Points, in no order, along strands that fork and pass close to each other.
In the rows, zero is written as 128.
Points whose rows are less than 112 apart are linked; no others are. Some points are linked to none.
j594: [120 165 128 154  89 123 134 143 114 115 143  80 110  74  65 146 117 134
 141 126 163 130  64 126 117 105 112 103  91 166 153  85 143 103 147 188
 131]
j793: [117 148 158 119 112 147 120 152 178 142 147 111 128 105 108 141 140 144
 173 180 136 127  74 131 116 173 133 134 128 110 144 132 135 126 162  91
 165]
j307: [115  95 122 100 164 129 153 131 123 122 142 125 155 138 177 123 142 121
 131 118  88 123 163 113 115 134 102 137 131  82 137 149 146 153 123  98
 135]
j236: [185 100 140 145 121 141  87 168 140 159 143 165  99  89  63  82 119 114
  73 178 146 136 137 155 151 124 192 101 108 112  98 128  99 129  91 183
  90]
j440: [174 118 108 145 137 138  96 184  90 130 200 118  97  82  79  80 109 126
 108 147 181 100 113 124 131 101 184  98  73 107 106  93 125 113 108 164
  95]
j12: [143 107  65 156 146 140 128 138  95 113 142 104  93  80  94 118 111 140
 127 155 181 111  94 126 148 122 167 113  93 129 123  94 135  78  81 204
  99]
j184: [114 117 131 132 111 103 132 130 128 144 114 140 127  57  72 142 150 113
 129 149 141 126  67 147 108 180 156 114 109 128 147 101 121 117 124 175
 114]
j677: [169 117 144 130 126 154 127 149 145 126 137 157 116 162 137 116 131 177
  95 163  87 135 185 118 161 102 113 149 158 130 118 159 132 130 108 142
 167]
j917: [109 150 128 142 106 126 126  70 152 157  79 158 159 149 172 134 116 145
 163 125 118 116 124 161 125 140 119 142 166 165 121 138 116 129 116 108
 110]
j454: [166 132 132 134 140 101 119 142 105 120 112 172  89 155  83 100 138 119
  89 141 137 137 160 122 138 149 175 160 140 138 102 122  99 112 144 116
 153]
j911: [112 149 108 138 131 152 165 176 122  68 157 108 105 144 101 138 125 154
 127 141 165 121 114  79 107 126 111 161 128 120 130 123 116 107 145 107
 167]
j998: [158 130 136 146  98 152  93 148 127 174 158 169 129 174 133 106 104 110
 124  95 145 127 180 157 142  96 141 117 131 142 117 142 119 133  93 143
  89]
j640: [142 128 156 126 105 149 119 180 150 136 179 141 130 142 131 121 114 160
 142 121 131 122 138 134 127 121 128 132 124 117 133 149 138 135 118 143
 140]
j547: [111  90 108 142 145 169 123  85 132 148 131 165 133 132 183 127 125  80
 121 128 101 137 191 112 117  98 112 119 156 132 154 155 134 108  56 149
  93]
j52: [148 119 111 129 152  87 155 158  55  68 121 104 124 152 112 117 137 152
  63  77 104 140 166 102 143 106 119 128 118 117 117 111 134 129 151 158
 132]
j774: [121 167 144 127 102 160 100 148 139 146 173 132 116 152 112 139 118 120
 164 127 176 124 117 118 115 125 126 134 136 138 144 130 126 118 144  73
 141]
j432: [109 106 111 151 108 153 118 107 146 170 154 183 111  76 112 143 145  72
 149 163 174 120  85 149  91 152 158 135 125 118 157 112 122  87  96 129
  91]
j471: [133 107 118 110 174 112 132 114  86 112 164  83 128  63 143 139 131 107
 134 132 125 129  89 107 123 111 104 101 107 109 138  79 156 115 125 140
 135]
j147: [155 101 122 130 144 129 110 185 104 147 186 159 111  82  89  90 125 106
 111 145 171 110 114 139 119 142 190 118  94  96 114 112 113 108 107 146
 103]
j491: [121  78 136 146 111 126  96 105 166 169 114 180 114  65 111 113 125  80
 119 137 137 152 125 170 126 141 180  98 111 114 133 136 119 121  54 184
  53]
j399: [141 107 123 134 132 122 114 132  85 111 139  77 115 103 118 123 112 133
  90  83 128 135 126 115 150  74 112  82 103 138 134 101 153 127 114 211
 111]
j673: [159 177 146 139  90 151 108 141 130 142 129 151 107 189 114 126 109 155
 130 126 150 127 159 127 154 106 126 146 166 172 111 150 114 121 142  93
 160]
j473: [138 128 135 151  86 139  93 144 135 148 135 135  99 101  75 107 120 105
 103 118 173 135 113 133 132 100 153  94 114 154 149 113 124 125 108 192
  93]
j225: [120 114  89 128 168 103 178 158 104  77 137  96 129  85 108 135 133 162
 131 162 141 111  77 109 117 156 131 150  98 100 120  99 128 111 132 156
 149]
j664: [113 127 141 145 115 135 121  57 164 152  90 168 126  98 145 138 140 123
 128 170  94 144 128 130 140 134 126 127 168 164 138 152 139 127  86 150
 140]
j65: [ 99 120 143 140  98  91 145  84 170 143  67 159 151 117 122 141 153 150
 154 119 104 125 100 160 126 187 125 137 129 148 126 134 123 151 118 157
 134]
j909: [ 91 148 106 140 141 104 127  74 108 120  98 119 108 142 110 150 149  58
 138 126 159 149 110 107  89 161 131 135 127 140 149  82 103 104 171  96
 114]
j175: [101 122  99 124 167  83 176 146 107  79  99  84 136 103  95 133 154 146
 123 144 139 127  71 116 112 179 133 159  93  88 121  92 115 134 167 125
 151]
j720: [170 119 123 137 145 113  94 165  77 128 181 101 111  84 103  79 107 113
 103 115 155 119 128 121 137  95 160  83  82 109 115  87 133 127 107 179
  95]
j137: [146 126 117 157 115 125 110 128 121 169 124 189 133 177 145 104 107 102
 132  84 144 118 174 174 124 125 161 134 137 150 104 140 111 123 101 130
  89]
j438: [130 128 157 115 133 113 127  77 168 155  79 141 179 111 198 111 114 178
 143 132  65 108 112 177 145 134 113 118 158 146  96 155 128 150 122  98
 126]
j990: [134  84 139 135 102 192  97 143 163 148 152 135 108 121 129 106 107 134
 103 128 141 141 151 128 136  91 123  96 127 114 147 145 132 119  63 196
  85]
j348: [148 128 157 128 125 121 122  79 154 143  79 162 122 127 147 124 130 145
 104 162  73 148 154 129 164 120 127 132 176 160 115 163 134 135  98 142
 158]
j499: [112 113 145 116 118 102 129 123 134 159 127 146 193 144 185 126 115 141
 171  65 100 108 141 188 118 147 120 115 114 111 117 144 136 158 109 128
  82]
j258: [ 91 121 110 117 154 119 156  69 124 112 102  90 143 122 147 160 160  92
 126 143 117 143  98  96 104 153  86 142 121 116 150  99 127 145 160 111
 131]
j532: [136 103 120 147 103 152 113 142 121 117 123  98 102 111  93 111 110 152
  91 115 158 134 124 117 141  94 132  95 106 137 140 113 129 114  94 230
 102]
j751: [132 179 128 117  83 135 110 158  98 140 150 125 156 206 146 141  98 146
 151  65 147 110 167 152 137 108 112 125 141 137 122 150 119 150 139  88
 109]
j666: [110 175 128 108 145 133  97 123 106  86 139  71 119 171  90 141 132 101
 136 106 162 146 148  96 118 128 136 123 124 134 133 107 114 123 181  29
 141]
j483: [106 113 166  95 137 119 111  80 146 172 147 135 160 103 181 157 132  81
 161 117  93 132 117 151 120 125 107 100 123 108 155 127 160 151 117 111
  93]
j229: [114 154 141 147  80 134 131 158 137 122 129 118 108  99  63 144 128 136
 136 133 156 133  82 122 114 132 122 120 116 161 147 114 128 113 146 177
 149]
j736: [110 166 140 130 106 101 125 128  97 118 108 108 120 155  82 142 131 109
 126  90 147 146 119 112 120 134 118 127 126 159 139 115 117 133 169 130
 141]
j626: [ 78 148  83 153 130 153 184 140 147  88 123 100 133 160 114 155 148 125
 144 140 174 130  91  87  85 164  91 187 110 105 143 109 104 136 154  88
 142]
j384: [141  83  94 110 184  98 173 158 105  84 134 105 128  72 127 127 139 174
 107 171 111 110  91 115 138 146 144 143 101  95 118 112 142 115 114 184
 148]
j726: [145 127 127 146  96 169 139 158 140  85 127 125  93 155 105 141 121 178
  87 139 128 143 153  88 145  92 102 145 147 162 136 147 122 107 123 190
 167]
j645: [153 135 132 126 134 106 130 188 136 132 130 149 149 191 142  87 122 194
 132 114 111 112 154 171 133 152 144 173 129 101 103 146 116 149 140  89
 136]
j291: [132 119 155 116 145  98 137  61 160 142  57 149 146 129 174 120 139 153
 114 143  45 126 139 151 162 137 126 128 167 146 100 162 139 158 130 114
 156]
j938: [101 168 150 142  74 142 145 157 160 127 142  98 117 109  71 164 130 140
 164 148 157 135  57 131  93 151 103 133 106 143 157 114 125 120 170 141
 154]
j502: [144 123 158  97 132  99 123 151  86 118 146  90 129 126 112 140 128 122
  90  63  99 129 136 123 145  90 105  90 111 127 120 127 151 163 162 153
 138]
j496: [166 134 153  91 166 146 109 122 143 152 152 123 141 147 185  99 120 142
 143 172  77 133 178 127 150 103 124 124 164 111 116 165 140 133 128  41
 155]
j992: [121 160 131 133 116 136 148 161 100  85 163  66 114 121  96 154 113 154
 127 100 147 134 100  94 123  83  83 115 109 147 132 109 142 119 152 156
 154]
j707: [109 122 177 100 123 133 107  97 158 166 164 105 148  84 147 169 140  97
 157 139 112 132  78 138 120 123  91 103 114 109 167 116 164 143 150 103
 119]
j924: [178 103 143 142 121 165  96 151 147 173 166 170 140 152 146  88  99 123
 118 128 120 133 193 166 149  94 136 113 130 118 114 152 123 127  67 140
  92]
j988: [125 162 124 105 157 114 110 101  79  85 144  83 103 142 106 141 126  89
 125 111 150 143 150  80 119 113 126 103 132 138 133  88 124 107 169  62
 133]
j245: [129 178 123 117 130 150 100 155 123 105 148 102 121 200 102 123 123 135
 147 107 169 126 158 114 129 132 142 147 137 127 114 138 113 129 166  22
 150]
j204: [117 128  93 129 150 136 159 131 120  99 132 115 112  87 104 144 143 134
 137 189 153 123  81  91 105 160 128 151 125 119 136 104 116  97 136 124
 157]
j738: [112 140 112 152 123 105 122  81 120 149 101 162  92 106  93 143 151  50
 137 148 162 142  97 134  97 160 165 128 137 151 144  91 102  94 145 115
 116]
j289: [123 147 156  98 128 103  96 142 103 158 163 119 157 147 148 130 114  97
 154  75 131 123 142 147 119 128 135  98 116 104 134 128 137 162 145  95
 101]
j493: [139 124 126 130 128 142  99 102 137 157 146 152  88  47 105 132 129  72
 122 195 146 146 101 119 125 108 157 101 149 137 155 113 128  88  87 134
 114]
j923: [128 114 134 120 139  93 137  95 107 119  81 144 127 145 140 135 140 104
  97 100  88 149 169 114 140 127 128 122 151 144 128 136 128 135 129 160
 130]
j120: [112 117 143 108 163 111 116  57 143 176 121 146 161 121 212 133 121  67
 161 138  74 132 149 155 116 132 123 103 147 111 138 142 141 138 105  89
  90]
j662: [110 138  94 129 138 121 175 107 105  86  68 128 135 189 161 143 147 136
  97 111  92 137 193  79 138 123 103 162 154 126 141 154 130 156 151  95
 140]
j904: [123 134 109 123 149 114 159 143 116  86  95 131 118 173 130 120 150 148
 102 131 115 136 167  91 131 142 124 174 141 115 130 145 120 142 149  88
 160]
j700: [155 134 129 131 130 132 135 138 127 116 154  68 100  35  96 153 116 154
 141 184 128 121  56 123 157 104 128  85 101 143 133  98 163 100 131 199
 147]
j7: [125 153 160 111 121 135  92 154 145 154 174 127 122 116 112 121 129 113
 168 145 154 129 100 131 116 153 149 121 123 107 137 121 125 130 152  72
 139]
j157: [124  75 125 138 122 181 113 105 151 151 133 152 132 137 165 115 115 119
 106 123 107 143 190 126 135  89 111 108 143 123 146 163 137 120  48 179
  87]
j674: [163 143 140 135 111 113 127 166 143 144 116 160 168 174 154  88 102 218
 128 110 109 105 147 186 141 131 129 156 143 136  90 142 104 140 135 106
 120]
j475: [156 142 142 145  84 143  86 152 143 163 162 159  86  78  73 112 127  88
 121 156 183 130 105 138 130 107 174 101 124 148 141 117 124 114 111 145
 105]
j242: [138 144 109 154 118 125 126 130 116 166 115 183 151 187 163  97  99 127
 149  81 157  98 155 191 115 129 159 149 144 149  86 138  95 112 128  82
  88]
j363: [ 97 124 132 106 118 142 153  91 172 134  96 107 190 148 210 165 128 172
 158 101  76  84 109 159 138 127  61 129 128 125 117 161 154 182 147  95
 122]
j603: [ 94 129  82 144 153 152 144  78 132 131 110 157 135 166 180 134 137  78
 151 141 138 120 164  96  97 148 120 163 146 119 143 134 120 121 123  71
 116]
j788: [112 117 139 128 132  64 147  96 154 138  50 165 153 136 139 111 144 159
 143 117  89 124 124 171 131 191 157 150 132 129 103 134 118 156 131 135
 132]
j425: [124  96 116 172 105 147 117  96 165 168  97 208 112 121 127 106 129 112
 128 132 145 129 138 180 126 143 173 137 138 149 108 153 111 106  59 164
  92]
j856: [174 127 127 136 148 111 103 119  96 126 120 176  74 128  82 100 131  86
  73 154 143 152 164 112 142 120 182 127 147 153  94 108  95  92 128 132
 136]
j817: [177 135 155 108 141 134  96 150 111 151 176 149 110 138 120  99 118 101
 109 138 122 144 186 118 140  97 144 110 143 122 116 132 120 126 119  99
 136]
j108: [139 110 162 144  73 181  87 167 180 160 169 134 118 121 115 112 102 144
 122 117 157 125 130 138 134  97 129  94 109 124 149 145 138 138  89 199
  86]
j166: [123 112 134 117 138 108 156 132 116 101 118  88 119  72 106 154 139 145
 111 137 110 128  70 117 137 124 104 115 111 138 126 111 150 126 147 182
 161]
j228: [127 121 139 104 121 125 150 164 108 108 144 104 142 161 137 149 133 153
 103  77  99 128 152 115 136  99  91 121 127 113 130 151 147 160 147 138
 147]
j861: [128 113 119  97 129 140 161 154 104 100 140 104 147 177 170 155 136 157
 104  97  74 122 182 113 151  93  80 127 147 103 129 173 155 163 152 100
 145]
j41: [151 163 133 122 135  95 116 171 128 116 103 127 129 200 109  96 136 180
 123 113 125 131 154 153 146 158 161 172 129 115 105 142 108 150 176  67
 157]
j465: [136 131 107 121 172  91 155 130  63  71 124  91 117 131 120 129 133 125
 100 100 120 138 143  84 128 118 122 127 125 116 122  99 131 115 153 118
 141]
j740: [ 94 126 151 118 104 137 155 112 199 130 106 103 176 141 168 169 137 182
 167 106  90  98  76 163 127 159  71 138 103 116 118 149 151 182 161 112
 136]
j575: [128 109 107 130 156 126 182 127 115  61 106  83 113  96 130 148 140 172
  96 151  98 122  96  89 152 107  89 144 119 138 126 122 152 114 138 185
 175]
j609: [170 120 176 130 111 110  96 190 143 183 174 167 156 128 124  73 109 143
 134 109 120 115 142 177 138 146 161 115  97  97 102 139 130 156 104 140
  95]
j133: [128 132 131  88 166  96 123 132  89 111 128  97 142 165 145 130 138 101
 121  88 102 138 168 115 122 130 136 113 132  95 124 132 131 152 168  77
 128]
j530: [133 114 131 127 128 140 163 143 132  73 114 103 108 125 125 151 138 173
  83 140  94 134 132  81 150  92  85 141 141 149 134 147 144 122 137 180
 181]
j96: [104 119  83 126 169 160 152 122 156 112 117 140 119 136 150 113 151 124
 140 194 146 114 144  87 107 170 142 190 138  94 131 142 117 126 135  54
 165]
j613: [122 136 101 130 154 124 137 115  94 107 160 102 111  84 112 140 132 106
 142 150 162 130  92  96 110 132 119 126 118 129 141  83 128  90 129 118
 133]
j197: [125 143  98 126 164 122 139  95  73  81 124 106 107 135 129 140 130  93
 119 117 143 144 155  62 120 107 111 124 146 140 134  98 125  93 142  95
 137]
j967: [133 158 157  89 115 138  95 142 106 146 184 110 133 144 141 143 116 102
 144  96 136 130 155 114 123  87 114  91 129 129 150 132 143 144 138  94
 117]
j871: [139 163 138  94 112 152 132 141 121 114 131  93 136 193 157 154 122 166
 129 116 102 130 174 108 158  88  91 126 160 136 125 170 144 149 158  74
 163]
j86: [ 99 134 146 117 122 150 146 116 185 127 119 104 141 124 145 151 146 149
 159 173 109 125  88 121 121 160 100 154 131 119 142 141 142 155 157  97
 172]
j368: [131 148 156 115 114 146 138 179 158 112 157 109 130 163 138 141 118 177
 150 126 119 119 126 120 128 128 111 143 136 113 127 159 138 145 154 102
 169]
j539: [159  90 103 119 171  95 140 157  92 102 129 108 124  67  99 113 126 162
  98 154 121 122 100 131 153 135 165 115  95 110 110 102 134 115 108 207
 131]
j217: [119 129  89 127 181 135 133 112 159 117  85 141 124 148 157  90 151 125
 142 187 122 122 157 114 125 174 168 192 140 105 121 145 107 131 144  34
 162]
j711: [129 123 153 112 146  60 126 103 135 143  67 141 139 134 129 115 144 117
 130 112  92 142 126 158 136 180 162 131 134 124 109 129 127 156 155 129
 145]
j772: [ 80 133 110 135 125 148 190 136 157  87 132  75 143 123 124 169 147 145
 141 155 132 136  65  96  93 158  70 160  98 100 142 107 125 149 165 119
 152]
j240: [141  91 128 147 111 153  80 105 158 162 116 162  83  75 102 104 110  75
  90 158 151 159 137 154 133  97 168  84 131 118 134 136 117 117  55 186
  51]
j396: [135 102 135  99 161 146 150 157 142 111 161 124 135 132 170 118 137 152
 124 156  91 120 158 102 128 121 109 149 138  84 131 161 148 139 120  98
 162]
j105: [110 120 129 118 142  81 146 135 116 122  97 113 133  86  86 134 155 123
 132 153 132 131  70 132 107 192 150 139 108 113 134 100 115 129 159 137
 147]
j500: [107 151 139 107 133 154 134 133 160 103 125  76 141 160 141 156 139 149
 148 139 117 134 117 104 130 130  94 145 134 115 138 148 140 159 172  67
 170]
j10: [125 103 105 138 137 163 133 139 130 134 148 180 117 137 139 112 134 109
 130 142 150 121 153 116 111 135 140 160 143 124 129 145 119 103  95 114
 136]
j45: [133 106 121 150  96 163 126 150 136 108 116 137 103 145  92 119 123 157
  84 120 144 136 150 108 142 104 123 131 132 153 134 133 117 106 104 209
 131]
j173: [105 112 126 139 130 139 127  59 144 151 110 168 145 127 178 139 132  98
 137 130  93 133 158 126 119 122 115 124 156 141 147 151 134 124  76 146
 109]
j798: [162 124  83 147 150 120 109 114  93 127 155  97  89  58  95 117 114 111
 134 165 167 127  96 117 154 101 166  91 110 138 133  78 146  80  89 179
 109]
j956: [159  86 140 141 131 128 105 181 134 165 167 187 131 115 103  74 119 114
 112 129 143 120 149 171 126 152 185 126  87  91 109 137 114 128  89 157
  94]
j29: [140 158 130  98 156 161 101 112 142 122 139 101 128 172 159 119 126 133
 153 165 114 134 176 102 146 112 130 135 164 125 122 157 130 126 150  16
 164]
j792: [112 164  99 150 131 139 180 151 114  59 137  72 108 127  96 153 122 157
 132 137 153 136  93  76 120 112  86 149 114 141 130 104 127  97 152 132
 171]
j577: [116 167 149 105 107 152 110 122 123 132 155 102 124 153 129 162 120 115
 152 119 143 138 135  98 129  96  93 111 141 147 158 137 137 127 146  91
 144]
j560: [ 80 135  76 169 112 171 169 122 149 115 119 150 114 152 122 154 153 110
 149 151 190 111  98 104  82 168 111 194 123 130 137 126 106 112 140  95
 143]
j637: [ 96 101 136 124 113 116 146 100 159 145 113 155 183 130 182 140 139 159
 163  87  97 105 136 161 118 149  99 131 118 124 125 148 140 158  94 149
 103]
j344: [121 123 102 159  94 180 107 142 140 131 172 121  87  79  94 140 112 113
 134 151 194 122  88 114 115  84 133 103 111 146 165 101 136  73  98 176
 105]
j326: [109 155 174 111  99  85 129 129 123 134  91  99 139 138  83 150 139 130
 129  82 116 140  92 147 135 145 113 115 115 155 129 127 136 167 182 144
 151]
j140: [ 86 132  76 132 160 122 147  75 107 114 104 129 146 182 188 160 141  56
 141 114 125 132 176  95  90 148 112 136 130 102 145 120 115 133 144  78
  91]
j79: [101 106  79 157 138 180 152 110 123 134 145 186 114 159 162 126 142  79
 143 131 177 107 155 114  93 127 134 176 140 127 126 143 119  96 103  86
 121]
j836: [116 138 156  73 145 145  98 115 139 146 151  66 167 146 172 162 132 106
 165 113 103 123 123 142 145 118 101 100 122 102 138 141 154 168 174  44
 131]
j451: [141 119 137  86 165 154 141 143 156 124 144 103 143 156 191 117 131 166
 134 158  63 118 163 124 153 114 107 140 146  89 121 175 158 160 148  48
 169]
j331: [167 151 168 150  86 110  94 160 146 186 138 175 161 143 129  83  94 155
 140  91 136 111 134 197 142 129 159 115 123 143  95 136 115 154 108 139
  82]
j138: [102 116  99 154 119 115 134 132  90 107 122 115 124 118 104 134 126 112
 115  81 164 129 112 117 107 122 121 125 104 141 146  97 120 110 115 196
 102]
j259: [105 131 165  92 131 154 108 130 165 156 181  83 170 128 167 159 133 118
 178 130 126 125  93 138 113 143  89 121 103  82 151 131 155 153 166  69
 122]
j461: [135 105 142  95 177  96 128 135  89 121 156 102 127  83 132 120 134 105
 117 122 111 131 111 113 126 125 131 102 113  98 121 106 142 132 145 125
 140]
j631: [ 81 119  81 130 164 125 162  93 110  99 115 104 155 150 166 153 148  81
 132 117 133 139 134  86  86 159  97 151 114  88 148  99 115 147 148  95
 108]
j43: [152 135 152 135 105 161  94 138 160 171 170 170  98  83 108 122 125  94
 141 175 159 134 115 133 130 114 157 111 144 135 143 133 130 108  97 117
 121]
j63: [162 152 145 150  84 188 107 161 156 131 167 157  90 166 105 131 111 157
 121 151 157 130 151 108 147  96 123 140 159 165 124 150 121 109 124 134
 166]
j690: [179  88 140 144 145 139 102 152 134 162 150 182 126 128 118  78 114  95
 101 136 123 142 185 164 135 123 164 118 114 104 106 141 108 126  74 151
  94]
j512: [ 95 161 112 141 121  96 142 106  91 110 105  97 116 133  79 146 135  87
 135 106 162 149  89 111  95 150 116 135 109 147 143  82 111 112 173 122
 123]
j714: [ 87  92 104 154 117 102 138  99 117 117  86 152 131  96 105 141 149  98
 119 103 141 130 106 133 101 161 136 126 109 137 150 102 112 113 103 208
  94]
j820: [156  99 138 121 140 103 112 167  98 128 159 112 125  72 102  98 122 134
  95 120 130 123 109 135 138 122 164  90  87 109 118 105 137 134 111 197
 111]
j25: [113 134 119 106 111 144 148  82 134 139  97 125 194 152 225 146 104 173
 152 108  79  90 152 163 136 108  75 116 156 144 116 163 130 154 119  98
 100]
j838: [ 87 104 154 128  91 130 160 115 178 125 112 134 171 130 157 168 145 179
 158  81  98  99 107 152 122 145  75 134 105 126 128 154 150 172 120 170
 125]
j16: [143 153 133 126 136 102 122 159 116 115 110 142  97 165  74  99 140 140
 115 127 152 136 137 129 132 165 171 163 130 129 106 128 100 127 172  85
 164]
j949: [120 160 129 116 117 121 121  81 125 153  91 137 177 162 200 136  98 136
 159 107 102 109 147 164 134 118 116 117 170 154 115 143 115 134 123  86
  96]
j169: [114 104 118 106 171 113 146  96 128 147 118 142 163 148 198 117 133  94
 147 124  77 126 174 138 113 146 125 127 140  93 130 151 140 143 117  88
 112]
j477: [142 114 123 128 152 140 129 124 142 156 130 183 128 142 159  95 123 116
 134 155 114 127 164 136 131 139 150 152 154 121 116 157 119 114  88 101
 137]
j676: [136 178 108 108 135 162  99 140 132 107 134  92 146 209 151 124 120 154
 161 123 142 124 182 127 147 118 141 142 151 128 111 156 113 135 162   4
 139]
j576: [ 91 136  81 155 128 188 160 123 173 118 123 148 115 149 140 144 146 130
 160 191 171 109 112  92  96 163 117 196 137 116 136 143 113 121 139  68
 163]
j989: [ 98 156 132 128 110 146 161 143 155 103 147  67 131 109  91 166 139 140
 158 164 142 142  49 114  94 155  81 143 100 119 144 103 127 126 183 121
 155]
j219: [131 121 147 113 145  73 131 119 102 121  87 133 120 122 105 123 141 110
 102 117 103 150 130 126 131 152 154 125 134 133 120 117 118 138 152 145
 146]
j543: [114 119 118 148 120 121 102  71 124 146 124 143 100  68 113 148 132  57
 116 145 145 153 113 122 116 100 144  98 141 150 170  95 124  89  94 170
  91]
j850: [128 116  55 169 149 133 147 102  78  89 119  93 101 102 114 136 123 128
 134 132 168 127 109 101 146 112 128 132 112 149 137  88 141  70  87 195
 116]
j745: [128  87 166  97 150 108 127 120 131 141 131 132 140  80 139 130 141 108
 114 123  88 132 112 139 136 132 127 106 119 112 127 131 148 146 119 158
 136]
j507: [120 156 145 106 127 120 132 148  85 101 166  54 128 120 108 159 120 124
 119  79 129 129 105 103 130  84  83  94 102 137 132 111 150 144 167 128
 141]
j112: [116 114  85 157 140 128 143 112  90  95 106 133 104 113 113 132 132 108
 106 122 158 136 128  94 120 122 128 140 131 153 137 101 119  83 112 172
 128]
j303: [117 129 136 129 115 105 158 122 117 112 123  68 120  61  80 161 132 138
 134 126 121 130  41 138 129 121  85  99  85 151 136  86 160 122 157 191
 146]
j695: [142  90 120 128 144  89 159 147  90  81  92 129 128 142 118 118 150 161
  61  95  88 139 165 114 146 121 125 146 122 121 123 123 126 135 132 189
 136]
j295: [131 134 182 112 115 119 107  85 169 177 110 141 157 105 168 135 118 149
 158 137  81 127 102 172 154 122 118 103 155 147 116 151 148 151 122 108
 127]
j394: [131 143 120 116 125 112 142 100  86 107  85 135 133 191 153 150 129 115
 102  90  94 142 201 101 146 112 113 126 163 143 131 152 126 141 146 119
 129]
j361: [110 136 143 154  89 103 122  76 165 162  76 174 154 123 141 130 127 147
 162 103 115 121 112 177 126 158 134 130 147 165 116 136 116 133 101 149
 103]
j913: [147 173 130 142  96 141 124 131 148 134  91 150 133 189 145 117 104 193
 137 132 124 119 146 142 154 123 118 160 181 180 106 156 113 124 137  98
 153]
j183: [132 104 187 106 127 115 120 102 174 163 118 148 133  70 143 139 141 130
 133 157  72 133  94 155 156 140 130 106 140 124 118 156 156 152 110 140
 147]
j929: [109  99 130 133 115  94 165 159 117  84  96 123 141 148 105 132 147 171
  85  72 108 129 138 126 129 136 110 146 104 125 128 138 130 151 132 202
 139]
j834: [113  99 113 156 111 138  92  79 139 150 107 157  94  96 118 128 122  61
 101 124 151 156 138 132 118  90 154  92 139 145 159 122 121  99  71 184
  63]
j630: [123 122  91 134 151 136 165 176 111  75 140 143 103 157 114 121 139 150
 106 134 156 121 142  89 112 138 136 182 128 106 123 129 111 114 136 102
 156]
j99: [115 126 105 152 115  88 128  98 107 135  98 149 105  77  77 139 143  76
 120 131 153 137  84 141 103 159 163 114 118 150 147  82 108  97 129 178
 108]
j280: [132 145 102 141 128 138 130 127 134 149  94 166 164 176 182  92  99 165
 150 116 144  93 137 179 111 131 140 161 167 152  88 140  87 108 135  60
  98]
j278: [139 135 118 119 162 128 129 109 140 136  99 161 122 152 157  94 135 122
 135 170 107 131 162 124 134 149 156 162 165 122 112 151 116 123 125  64
 152]
j544: [180 119 139 141 122 135  98 139 130 152 130 181  83 103  72 102 130  99
  88 183 146 148 140 141 148 125 187 123 146 144  97 132  99 108 103 145
 129]
j286: [105 129 156 132  91  96 150 157 132 108  96 119 142 139  86 141 140 164
 112  82 115 134 108 136 130 145 112 136 105 148 127 137 131 158 150 189
 150]
j182: [164 119 170 129  96 159  91 189 152 154 195 136 123 115 114 107 109 137
 120 129 138 125 140 132 139 105 139 101 112 113 132 139 140 140 110 166
 115]
j91: [125 132 150  93 137  90 113 128 117 163 130 119 183 158 179 131 115 117
 163  69  95 114 141 185 126 142 130 104 115  97 118 141 140 165 146  91
  94]
j389: [160 162 169 131  87 120 102 158 149 171 132 152 155 151 140 102  94 184
 151 108 122 111 124 179 149 127 135 124 147 150 100 140 120 146 130 116
 119]
j568: [160 156 141 134 111  90 104 138  94 126 133  95  95  65  63 109 122 111
 107 140 148 136  90 121 144 102 155  81 109 165 127  86 137 127 140 180
 127]
j162: [140 121 115 133 150  99 122 124  83 119 163  69 120  65 120 129 115 115
 132 103 140 122  85 128 146  94 122  79  82 123 134  80 169 119 116 185
 111]
j687: [149 169 114 136 117 132 117 126 126 138  82 146 147 199 159 103 100 175
 133 117 136 112 153 161 141 123 137 158 176 163  91 144  92 117 152  63
 124]

Follow the links from the first point to the second, and from the first to the third. Name the last point that the two ways share.
j454 / j280 / j183 | j956
j240 / j990 / j924 | j471
j280 / j512 / j475 | j225
j575 / j493 / j850 | j532
j834 / j182 / j166 | j532

A fork is a point with three links. Follow the links from the first point to the second and name the forks in between, in order.
j687 / j331 | j956
j399 / j438 | j471
j530 / j512 | j532, j471, j225, j99
j451 / j225 | j99

A fork is a point with three links, a tip a point with one. Leave the first point through the second and follow the links. Name the first fork or tip that comes.
j217 / j278 | j258
j29 / j496 | j836
j451 / j496 | j99
j278 / j217 | j532
j838 / j740 | j871
j924 / j998 | j63
